Points, in no order, along strands that fork and pass close to each other.
In the rows, 128 means zero.
Two points are linked if the straight distance between their rows is under 51.5. Some points are linked to none.
J_889: [133 120 120 173 128 159 113 138 110 138 143 118 116 138 149  96 117  75
 117 148]
J_237: [165 106 135 134 160 144 114  98 102 100 151 177 151 187 193 113 118 121
 129 150]
J_482: [116 174 133  51 127 128 137 130 159 105 101  88 116 143 126 129 170 183
 163 138]
J_386: [141 101 144 100 122 100 147 159 177  89 142  91 159 112 114  94 103 166
 104 153]
J_561: [120 151 122  53 151 127 135  78 127  98 109 183 128 167 137 158 157 209
 159 110]
J_165: [109 161 129  49 153 132 138  77 133 111 106 170 122 154 139 154 161 213
 161 117]
J_856: [175 111 152 160 151 147 118 137 102 120 159 190 122 165 188  60 122  97
 128 169]
J_213: [187 120 153 160 138 126 126 180 105 135 182 188  94 136 142  48 110  89
 137 160]
J_156: [ 72 163 144  81  95 100 165  87 119 204  65 181 108  81 110 190 186 194
 146 142]
J_615: [182 118 155 171 149 142 120 151 100 131 168 197 110 155 177  55 118  93
 136 167]
J_857: [121 141 112 104 147 155 117  93 123  98 110 142 150 160 158 145 135 152
 142 107]
J_287: [166 105 149 167 125 100 136 174 125 151 203 152 101  77 104  73  70 109
 119 135]
J_187: [181 124 156 169 144 135 126 168 103 133 171 194  98 145 160  48 117  89
 134 162]
J_586: [133 132 124 220 115 144 126 155 113 176 174 126  76 113 130 107 111  51
 118 128]
J_656: [116 109 122 146 113 116 126 151 147 131 123  59 134  99  97 134 129  98
 104 124]
J_496: [112 131 112 131 118 139 121 147 137 118 104  69 134 120 116 131 140 107
 119 119]
J_60: [124 126 113 105 141 135 121  83 107 103 107 169 154 169 138 178 125 147
 139  88]
J_420: [112 133 106 139 126 154 113 138 123 128 106  79 134 121 125 135 141  94
 121 116]
J_3: [118 115 112 149 138 141 101  82  85 122 110 164 149 155 130 184 106 107
 126  87]
J_38: [107 106 119 158 113 113 124 148 146 147 126  49 134  82  87 139 127  90
 102 114]
J_194: [ 87 153 108 111  81  90 166 114 113 152  68 215 121 157  83 218 185 140
 140 104]
J_579: [124  93 135 165 117 112 133 145 153 155 173  92 128  48  98  96  85 113
  78 126]
J_695: [102 179 134  48 141 138 135  96 140 124  95 133 111 134 133 145 169 199
 172 125]
J_375: [159 143 136 223 128 142 132 169 113 175 181 173  67 124 144  83 112  70
 139 129]
J_171: [ 76 168 141  85 105 110 156  88 122 182  69 180 118  92 106 189 179 195
 148 117]
J_700: [113 153 118  96 122 127 130 148 152 107  95  64 134 127 114 141 152 146
 145 121]
J_507: [114 133 102 131 110 121 117 101  87 124  89 192 142 167  98 212 127 109
 127  72]
J_97: [124 103 123 139 113 121 127 156 152 121 132  69 138 108  98 121 115 103
  97 139]
J_633: [114  97 125 188 106 105 126 143 145 174 175  80 116  57  91 119  94  82
  84 120]
J_266: [132 121 117 148 126 152 116 143 123 124 134 103 122 141 143 104 122  84
 117 144]
J_199: [117 140 117 110 120 135 127 148 146 108 101  64 135 128 114 135 146 127
 131 123]
J_731: [106 164 150  66 106  81 133 142 158 155  83  48 118  80  90 167 166 178
 165 122]
J_317: [ 98 155 121  81 117 105 146  90 120 136  85 205 127 144  94 198 162 187
 147  99]
J_794: [128 143 134  75 125 109 141 155 174  95 112  69 135 140 112 126 147 167
 138 140]
J_120: [123 118 116 188 142 167  99  99  94 144 136 131 125 132 152 135 110  74
 122 124]
J_947: [157 108 136 194 159 149 108 105  94 141 160 176 122 164 172 113 107  88
 130 147]
J_19: [ 88 150 122  79 107  94 163 100 116 141  84 215 112 157  85 203 180 175
 142 114]
J_632: [ 93 170 119 102 121 138 131  95 125 146  67 148 141 108 117 180 157 172
 150  90]
J_449: [116 123 114 167 142 168 102 107 101 135 122 118 135 137 149 135 114  87
 122 121]
J_430: [118 153 114  94 142 161 124 107 136 100  99 121 146 151 151 138 147 159
 146 118]
J_597: [120 150 112 103 130 154 120 126 141 103  99  94 140 145 144 131 146 137
 140 124]
J_798: [165  96 150 145 130 102 135 167 127 142 195 143 119  82 108  65  70 119
 112 145]
J_467: [141 111 137  89 123 105 148 159 179  81 139  89 151 130 117 100 118 162
 115 156]
J_797: [143  95 142 114 120 109 142 159 162  99 152  95 153  98 110  89  92 152
  93 152]
J_777: [150 138 131 229 123 140 128 163 117 176 180 154  68 122 138  95 107  59
 132 131]
J_221: [106 171 132  74 113 112 129 142 151 132  79  62 121 104 105 154 170 162
 159 117]
J_425: [107 132 108 160 124 163 104 123 110 140 102  86 131 112 127 139 136  85
 120 107]
J_154: [103 173 132  45 144 136 137  87 133 126  94 158 113 138 131 156 167 208
 165 120]
J_658: [ 99 164 111 104 131 147 125  99 120 131  72 133 144 119 130 169 152 159
 152  90]
J_407: [174 113 145 160 130 119 132 178 111 134 183 164  99 133 127  56  98  86
 131 152]
J_714: [136  95 143 155 124 115 137 145 150 152 179 106 131  42 108  75  71 132
  83 131]
J_997: [117 108 145 122 120 100 140 142 187 116 122  55 160  73 100 128 123 167
 102 135]
J_301: [146 113 113 101 148 129 115  86  93  88 132 181 153 200 154 169 119 136
 140 100]
J_377: [158  99 128 125 160 132 114  88  94  93 144 178 156 199 187 139 113 129
 131 131]
J_138: [121  95 132 135 118 107 133 148 161 127 140  68 144  81  94 118 108 127
  93 137]
J_676: [151  99 136 141 120 119 134 168 130 123 163 119 127 121 117  80  94 102
 103 155]
J_568: [108 147 120  69 128 111 145  86 120 120  95 200 127 164 108 184 154 189
 150  97]
J_950: [109 162 127  81 119 122 127 143 152 120  87  66 128 116 106 149 159 155
 153 119]
J_313: [139  91 144 138 127 114 136 151 152 131 170 109 140  60 107  75  75 140
  89 141]
J_324: [176 109 146 150 152 147 114 125 101 109 152 183 137 172 193  75 123 107
 128 170]
J_926: [126 112 118 147 121 138 124 154 129 121 134  92 126 132 128 101 117  89
 107 145]
J_223: [104 175 138  67 107 105 130 142 150 148  77  64 114  92  94 160 173 171
 167 116]
J_196: [117 127 107 194 130 160 109 125 104 159 136 103 102 119 137 126 116  58
 117 124]
J_626: [165  98 141 160 161 136 109  94  87 111 155 186 143 188 190 118 109 109
 127 149]
J_870: [112 141 149  87 120  84 137 136 187 131 104  38 144  84  92 155 148 185
 137 128]
J_406: [150 119 128 184 120 143 127 159 116 146 166 134  93 129 135  82 109  72
 115 152]
J_787: [127 123 114 136 146 164 109  97 107 114 117 136 147 154 161 140 119 117
 128 122]
J_151: [158  94 143 141 124 106 138 169 130 126 179 136 125 104 112  68  85 110
 108 154]
J_654: [167 114 146 177 119 105 134 179 120 160 203 154  94  97 105  75  82  90
 127 133]
J_912: [107  94 121 168 111 109 122 146 140 158 138  49 126  70  84 134 122  79
  90 113]
J_388: [141 125 119 116 127 148 127 147 139  92 127 108 142 160 154  92 132 119
 122 153]
J_953: [107 189 134  37 135 133 137 119 150 119  95 108 104 136 129 135 175 197
 171 136]
J_312: [119 126 149 100 120  92 138 134 193 114 112  43 154  81  99 141 135 180
 119 137]
J_209: [127 132 111 118 149 160 114  93 115 104 117 140 155 162 162 144 126 132
 133 114]
J_765: [117 143 119  63 140 119 142  81 120 103 109 191 130 172 121 179 149 195
 150  98]
J_638: [168 128 142 197 122 110 138 184 118 167 198 162  75 109 116  75  93  78
 132 125]
J_956: [126  96 137 178 112 107 132 143 147 174 182  96 118  44  97 100  82 105
  79 120]
J_894: [134 117 114 102 145 130 115  84  99  96 120 179 153 185 141 176 125 148
 140  95]
J_118: [109 126 106 175 128 163 105 124 105 147 118  89 118 114 129 131 127  70
 118 118]
J_749: [141 116 134 197 150 158 110 107  96 148 156 161 115 152 168 116 107  81
 129 145]
J_611: [165  97 144 184 163 138 110  95  89 129 161 190 131 178 181 115 110  95
 131 150]
J_659: [120 163 134  56 125 112 137 143 167 102 108  72 122 142 121 132 162 179
 158 140]
J_163: [154 119 123 111 134 147 128 140 131  89 135 131 143 169 176  78 130 118
 127 161]
J_108: [144  90 141 125 124 107 140 157 152 114 162 107 152  83 110  79  83 143
  93 151]
J_332: [112 138 110 112 138 141 121  85 111 113  97 161 155 148 133 180 130 153
 141  85]
J_229: [121 132 117 209 124 157 114 139 110 170 157 114  88 111 135 118 117  53
 118 129]
J_93: [112  99 119 183 104 107 122 147 141 170 160  67 119  66  87 126 109  74
  87 117]
J_995: [ 84 171 129  94 111 125 142  87 120 161  64 170 130  99 113 190 169 186
 152  98]
J_318: [111 153 148  69 112  80 134 140 172 135  95  45 128  88  90 163 159 184
 156 128]
J_566: [138 122 124 190 141 162 113 127 103 149 150 140 107 139 157 105 112  74
 121 145]
J_537: [119 102 139 126 121 109 136 145 177 114 135  65 153  82 102 123 117 149
  95 135]
J_393: [ 89 148 106 121  85  98 157 107 112 150  67 203 133 144  83 222 167 141
 134  85]
J_367: [129 129 129  93 119 115 141 156 170  88 121  73 147 136 118 113 130 151
 126 144]
J_205: [117 129 111 146 139 171 104 108 110 124 115 117 141 139 155 137 123  98
 127 120]
J_528: [154 100 122 111 153 120 114  94  84  89 138 183 152 206 166 162 113 125
 136 110]
J_180: [ 86 152 117  90  91  89 169 109 115 150  81 217 108 156  78 210 190 159
 140 115]
J_104: [108 149 108 111 136 152 121  91 116 115  91 144 149 134 137 171 141 151
 142  91]
J_645: [163 106 137 135 155 149 118 110 106  97 145 176 150 181 196  90 124 118
 131 159]
J_80: [129 139 114 106 132 150 127 136 139  97 112 101 142 153 150 115 141 129
 133 135]
J_914: [145 105 130 143 121 128 131 165 130 118 154 107 124 126 121  90 106  90
 101 153]
J_127: [155 116 128 120 146 157 120 118 120  94 138 150 150 175 190  90 128 124
 129 156]

Follow the links from the first point to the second, and from the first to the third. Name the last point that the two ways share.
J_889 / J_127 / J_528 | J_237
J_163 / J_611 / J_856 | J_645
J_209 / J_611 / J_615 | J_645
J_611 / J_388 / J_60 | J_237

A fork is a point with three links. Follow the links from the first point to the second and name the forks in between, in order.
J_388 / J_332 | J_645 > J_237
J_615 / J_857 | J_645
J_301 / J_926 | J_237
J_889 / J_615 | J_237 > J_645

A fork is a point with three links, a tip a point with one. Leave the first point through the second and follow the links. Name the first fork or tip that comes.
J_332 / J_104 | J_156
J_163 / J_388 | J_120
J_597 / J_80 | J_645
J_632 / J_658 | J_237
J_700 / J_199 | J_375
J_856 / J_615 | J_407
J_266 / J_926 | J_638

Name the points in between on the shortest way along the links from the first point to the second, in order.
J_787 / J_127 | J_209 > J_857 > J_430 > J_597 > J_80 > J_388 > J_163
J_171 / J_104 | J_995 > J_632 > J_658
J_947 / J_894 | J_611 > J_626 > J_237 > J_377 > J_528 > J_301
J_659 / J_633 | J_794 > J_367 > J_467 > J_386 > J_797 > J_108 > J_313 > J_714 > J_579 > J_956
